Each scene shows the same named points in several views. A view is turned or mirrored, and shifted as a whole, has a little noise and may leave points out.

Scene 1
View 1
j_761: [-4,-34,-9,-2,2,23,17,-22,22,-13,-25,5,9,14,7,2,-11,-23,0,18]
j_922: [1,-25,4,-5,-3,15,-3,-10,18,-22,-21,-11,26,3,-3,-1,-15,-11,0,-12]
j_863: [23,-2,8,9,-4,32,32,-5,30,-13,-7,-14,1,5,-19,24,2,-61,30,23]
j_911: [-3,-38,-20,9,-7,20,20,-16,16,-4,-25,11,2,6,15,-6,-15,-10,1,11]
j_579: [-3,4,-12,-8,-1,3,-5,3,16,3,-30,-15,-2,14,-14,-4,1,-20,-4,-5]
j_574: [-8,17,-11,-10,1,5,-4,10,17,7,-26,-19,-17,21,-21,4,13,-30,-1,-8]
j_438: [3,-8,-6,1,-15,10,-6,7,12,-8,-15,-17,2,-1,-12,-5,-6,-7,5,-23]
j_903: [17,-4,6,-4,1,12,10,-6,25,-3,-37,-12,34,6,-17,-3,-14,-31,6,21]
j_836: [-7,-18,-21,4,-10,15,8,-3,16,-3,-16,-1,-21,9,3,2,2,-17,3,-8]
j_869: [11,-32,6,-3,4,21,22,-24,25,-12,-36,1,42,9,-1,-3,-24,-28,1,34]
j_804: [-5,-11,-12,-7,-6,5,-7,-2,15,-5,-30,-11,10,8,-7,-10,-7,-6,-5,-12]
j_731: [-27,-38,-8,-6,4,23,-10,-21,14,-35,-4,-8,-17,21,11,25,2,-18,-4,-23]
j_977: [-17,-31,-1,-12,13,17,-1,-25,19,-19,-27,-4,11,23,8,11,-7,-24,-10,4]
j_175: [2,-27,-12,14,-13,28,21,-8,19,-20,-2,-3,-14,4,4,13,-3,-28,16,0]
j_952: [3,1,-19,-6,-3,-7,-2,4,15,24,-57,-4,23,7,-12,-33,-12,-5,-12,8]
View 2
j_438: [-18,-6,-5,8,4,-27,7,11,19,-2,1,10,6,-6,5,-3,26,0,-10,8]
j_922: [-33,0,3,-3,19,-13,0,1,-1,-8,-4,11,10,-17,4,16,27,-2,-2,8]
j_804: [-24,-9,-7,0,6,-28,0,11,1,-5,3,9,3,-14,13,5,25,8,-11,-5]
j_579: [-6,-15,-9,1,-1,-37,-12,5,-5,2,5,-2,-7,-11,27,-10,15,14,-15,-18]
j_574: [6,-12,-8,8,-11,-32,-15,4,8,9,-3,-4,-8,0,23,-28,6,11,-13,-4]
j_911: [-24,-9,6,-15,25,-32,-13,9,5,-17,3,-6,12,19,-8,25,27,16,13,-21]
j_863: [-15,2,36,-2,16,-20,-33,-25,18,3,-9,-41,7,21,-2,-21,14,3,12,24]
j_836: [-2,-9,-5,1,5,-30,-8,12,15,-3,-2,4,4,17,-3,4,18,11,5,-8]
j_869: [-50,-1,28,-19,35,-23,-22,-16,-12,-11,4,-26,8,-8,7,21,28,4,12,-8]
j_977: [-18,-4,-3,-14,21,-6,-18,-8,-20,-5,-11,6,1,-4,0,23,9,6,9,-10]
j_175: [-8,0,11,-3,18,-18,-13,0,21,-8,-9,-8,12,28,-20,8,19,7,16,7]
View 3
j_579: [-10,1,-17,10,12,17,-1,-20,10,-13,-25,5,-2,6,-12,3,-29,4,-27,17]
j_922: [-13,-17,-13,-6,-9,0,7,-15,0,-27,0,-3,-18,21,24,0,-24,17,-2,4]
j_731: [23,-21,-6,5,-5,21,27,-12,17,-24,-1,1,7,35,2,-1,-3,4,15,-25]
j_863: [-31,-16,-37,17,-29,7,-15,-38,1,13,29,-27,14,8,10,-7,23,4,-16,3]
j_438: [-4,-1,-21,-5,3,0,-3,-21,2,-24,-18,-3,-14,12,16,16,-12,-10,-7,4]
j_903: [-40,-12,-21,4,-12,2,-15,-24,-3,-6,9,-11,-10,6,16,-10,-25,23,-23,23]
j_869: [-41,-28,-6,5,-17,4,-10,-15,7,-2,19,-5,2,17,32,-21,-25,43,-11,21]
j_804: [-7,-8,-10,-2,6,7,2,-15,7,-22,-19,3,-12,14,14,7,-26,4,-13,12]
j_977: [-5,-23,-2,6,-8,18,13,-12,16,-13,5,2,2,26,5,-15,-26,26,-4,-3]
j_761: [-14,-27,-4,7,-6,13,-3,-11,17,-3,6,-1,14,22,20,-13,-14,27,-3,10]
j_952: [-30,-1,-7,2,19,5,-18,-9,12,-10,-34,10,-9,-1,16,5,-45,13,-30,41]
View 4
j_911: [11,7,12,20,14,-23,-12,-2,-2,0,-29,2,-6,-23,-19,-6,-16,-14,19,16]
j_922: [-6,28,-12,9,4,-20,9,-8,-5,4,-24,9,-4,-19,-13,-19,-3,-23,8,25]
j_863: [5,26,0,27,32,-26,0,0,13,5,-53,19,-3,37,-11,-19,18,-6,-26,-14]
j_579: [4,-2,-18,1,33,-16,10,-9,-5,14,-2,0,4,-12,-23,-11,9,4,27,-8]
j_903: [-9,16,7,18,16,-30,11,-11,11,13,-38,10,5,4,-2,-27,15,-1,22,4]
j_731: [5,26,-22,0,23,-4,2,10,-28,3,-7,11,-19,-21,-30,-9,-28,-32,-27,4]
j_804: [4,13,-15,5,15,-18,4,-10,-5,4,-10,3,-2,-23,-21,-10,3,-13,22,16]
j_836: [23,8,-11,12,30,-13,-11,-1,-8,0,-15,2,-8,-14,-32,3,-7,-11,1,0]
j_175: [19,22,-2,19,26,-16,-12,5,-4,-4,-37,12,-12,4,-26,-2,-12,-21,-24,2]
j_977: [-13,16,8,5,20,-13,11,7,-15,13,-14,4,-16,-20,-14,-27,-22,-19,1,-3]
j_574: [14,5,-32,0,40,-14,10,-9,-3,12,-3,3,1,0,-29,-5,20,6,10,-13]
j_761: [-1,12,20,17,22,-17,-2,6,-5,7,-30,6,-13,-11,-13,-21,-18,-13,1,-1]
j_952: [7,-10,4,11,18,-25,3,-19,8,8,-11,-5,11,-24,-15,-8,13,10,59,14]
View 5
j_175: [-6,-3,3,2,26,-35,-4,12,0,24,8,-12,-5,-2,28,-8,-30,-16,2,-5]
j_952: [-14,32,-11,14,-31,-27,14,-2,-13,9,-38,-40,-1,6,-10,7,11,-4,-21,-10]
j_903: [-16,28,-13,-10,-20,-45,3,5,-3,33,-17,-5,-11,17,8,-18,5,-15,-14,9]
j_574: [17,-4,3,-1,0,-11,-7,15,4,30,-19,-34,3,2,11,8,29,3,-7,10]
j_863: [-4,3,-3,-20,11,-48,-5,22,13,46,-3,8,-8,9,30,-15,6,-16,-3,26]
j_911: [-22,22,-2,17,11,-30,10,3,-13,17,1,-19,-10,-11,15,-5,-33,-11,-7,-15]
j_438: [8,-5,-1,-2,2,-11,-13,-2,-7,18,4,-33,-4,14,7,-2,-2,-1,3,-8]
j_922: [-9,11,-9,-7,-9,-22,-9,-11,-15,16,8,-17,-13,23,3,-18,-15,-6,0,-9]
j_579: [4,12,-1,9,-8,-11,-1,6,-10,24,-18,-33,-4,-4,3,7,25,5,-11,0]
j_977: [-14,19,-9,8,10,-10,-4,-5,-20,33,15,-7,-23,-6,9,-18,-4,8,-3,-4]
j_836: [1,0,3,11,16,-20,-2,10,-4,16,-3,-32,-2,-7,16,6,-11,-6,-2,-9]
j_804: [-1,10,-4,3,-11,-15,-3,-5,-13,16,-6,-33,-6,14,-1,-2,0,0,-4,-12]
j_731: [2,-8,3,5,32,4,-16,-5,-14,26,34,-18,-17,-7,19,-10,-16,10,11,-11]
j_869: [-34,37,-15,2,-12,-47,11,-3,-16,30,-4,8,-22,8,10,-28,-18,-16,-11,1]
j_761: [-22,24,-6,11,9,-30,6,3,-14,28,5,-5,-18,-10,15,-15,-18,-6,-7,-2]

Which points are out of place in each view (at most two, in the order of its rows)? Write none if all are in place.
view 1 -> j_579
view 2 -> none
view 3 -> none
view 4 -> j_911
view 5 -> j_863, j_438

Scene 2
View 1
j_499: [-6,11,22,-18,25,-1,-5,9,-23,1,7,-20,13,14,1,5,19,7,-14,-16]
j_482: [-10,-11,-6,9,32,5,-13,32,-11,9,2,-16,11,-21,6,14,2,27,8,-13]
j_854: [-30,-22,-5,28,56,-7,6,63,-20,13,6,-38,12,5,-1,-12,1,54,-9,-31]
j_508: [-13,-3,7,-21,29,-7,3,30,-15,3,6,-19,12,-2,-3,-14,1,29,-5,-22]
j_953: [-6,3,4,-9,26,8,-11,23,-16,3,1,-15,7,-11,6,14,10,19,1,-11]
j_28: [-6,-11,0,38,34,6,-24,16,-16,19,8,-14,21,-16,0,25,15,10,6,-15]
j_188: [-4,12,15,-11,20,4,-9,13,-19,2,2,-17,12,-1,0,9,11,7,-2,-11]
j_296: [-13,-7,6,35,37,0,-13,26,-18,18,8,-23,23,-8,-8,9,10,15,1,-21]
j_832: [-7,14,13,18,23,11,-11,19,-16,7,-3,-24,13,-5,-5,14,9,5,3,-9]
j_931: [4,10,12,4,11,7,-21,0,-11,8,3,-6,16,-21,-6,18,7,-6,11,-8]
j_361: [2,29,23,-13,13,19,-14,1,-21,-3,-5,-19,7,4,7,31,20,-7,-5,2]
j_277: [-7,13,10,-34,16,5,0,23,-11,-5,-4,-17,3,-14,0,-2,-4,19,4,-8]
j_261: [-8,5,15,1,25,-4,0,22,-16,6,4,-22,16,-3,-14,-10,0,14,-2,-20]
j_153: [-4,13,11,-19,19,13,-11,14,-17,-2,-2,-14,5,-6,9,21,12,10,-2,-4]
View 2
j_188: [-2,27,16,-12,14,-2,-5,20,1,20,-1,-4,-5,4,-7,-5,9,3,-1,-1]
j_499: [-10,35,27,-5,8,-6,-7,25,8,18,7,-5,0,-4,0,-7,13,0,-1,5]
j_508: [2,30,35,-4,17,-12,6,2,12,2,-11,-2,-20,-10,-5,-7,-2,-8,8,-8]
j_931: [-1,22,0,-16,18,22,-6,28,-8,29,-11,-14,-7,24,-10,-7,9,4,3,-4]
j_28: [-6,22,-3,-16,52,3,1,14,-21,46,-5,-19,-35,6,-10,-16,20,0,8,1]
j_361: [-2,30,4,-20,3,2,-16,32,-3,30,14,1,16,14,-11,-1,15,19,-16,3]
j_953: [1,33,13,-19,24,-2,-7,12,-3,27,0,-1,-12,6,-14,-1,8,8,-3,-5]
j_296: [-4,15,7,-6,47,-10,9,14,-11,34,-4,-19,-34,-5,-3,-21,18,-5,11,0]
j_832: [3,12,1,-13,26,-7,1,20,-8,28,2,-10,-11,4,-9,-14,14,4,-2,0]
j_153: [3,34,14,-20,12,1,-10,15,0,23,1,3,-1,9,-15,1,4,12,-6,-5]
j_261: [2,16,19,-3,17,-7,6,16,6,9,-9,-11,-16,-4,-3,-17,7,-7,6,-4]
j_482: [6,27,10,-20,43,-5,3,-3,-9,27,-11,-6,-34,1,-16,-7,3,1,7,-11]
j_854: [4,18,30,-2,59,-49,21,-17,0,16,-1,-7,-52,-39,-4,-24,8,-13,14,-4]
View 3
j_482: [-30,-18,-5,-1,-14,-12,32,17,35,-2,-8,7,-4,7,-25,2,18,-2,16,-5]
j_832: [-18,-5,3,-8,-2,-8,25,9,33,-7,7,-2,-20,-3,-15,5,10,2,4,-7]
j_931: [-25,1,1,3,10,-1,22,14,28,-8,15,-13,-8,-18,-4,9,5,8,0,-11]
j_508: [-20,-9,-5,-14,-4,2,22,-13,24,13,-22,-1,-15,21,-29,24,21,-3,16,-16]
j_296: [-20,-28,11,-19,-2,-19,29,8,43,-4,1,14,-21,-6,-29,-4,13,0,4,-1]
j_854: [-16,-37,1,-32,-27,-25,37,-5,42,10,-30,31,-30,34,-54,0,30,-11,24,0]
j_188: [-19,7,6,-4,0,0,19,-3,27,-1,-3,-9,-15,5,-14,12,7,4,3,-11]
j_28: [-28,-25,12,-6,-2,-21,32,19,46,-10,5,9,-7,-14,-25,-13,9,5,-1,5]
j_953: [-25,1,0,3,-11,-5,25,5,30,-1,-8,-5,-7,12,-19,8,13,-1,9,-7]
j_277: [-21,10,-14,1,-7,11,20,-1,17,4,-9,-13,-14,17,-11,27,18,-4,16,-21]
View 4
j_153: [-6,0,8,21,8,-1,23,1,7,-5,-6,19,-23,10,0,7,-19,12,-2,28]
j_361: [-1,0,12,27,15,8,32,0,3,-8,-6,13,-29,6,6,10,-28,12,-14,24]
j_277: [-10,8,-7,24,1,-12,2,-1,27,-18,-3,27,-22,14,-11,7,-13,12,23,33]
j_953: [-10,-3,5,9,-4,-16,2,5,11,-2,-4,12,-10,9,-4,6,-8,6,11,28]
j_499: [-5,-14,-2,7,17,-7,7,7,4,-27,1,7,-27,7,9,4,-15,11,8,20]
j_188: [-5,-7,-1,14,6,-6,8,2,8,-13,6,12,-20,7,-3,7,-15,9,8,24]
j_854: [2,-15,8,-21,-14,-51,-51,14,26,-14,-6,-14,6,-15,6,11,13,-16,28,10]
j_28: [1,-23,10,-9,-12,-11,-1,4,-9,24,17,-3,6,0,-8,5,-3,-6,-7,19]
j_296: [6,-22,4,-6,-8,-18,-15,5,1,7,19,-6,2,-7,-4,8,-4,-7,1,13]
j_261: [1,-10,-11,10,3,-13,-11,2,16,-20,21,9,-15,-1,-7,8,-10,1,15,19]

Which points are out of place in each view (at most two, in the order of its rows)? Write none if all are in place.
view 1 -> none
view 2 -> j_953
view 3 -> j_832
view 4 -> j_153
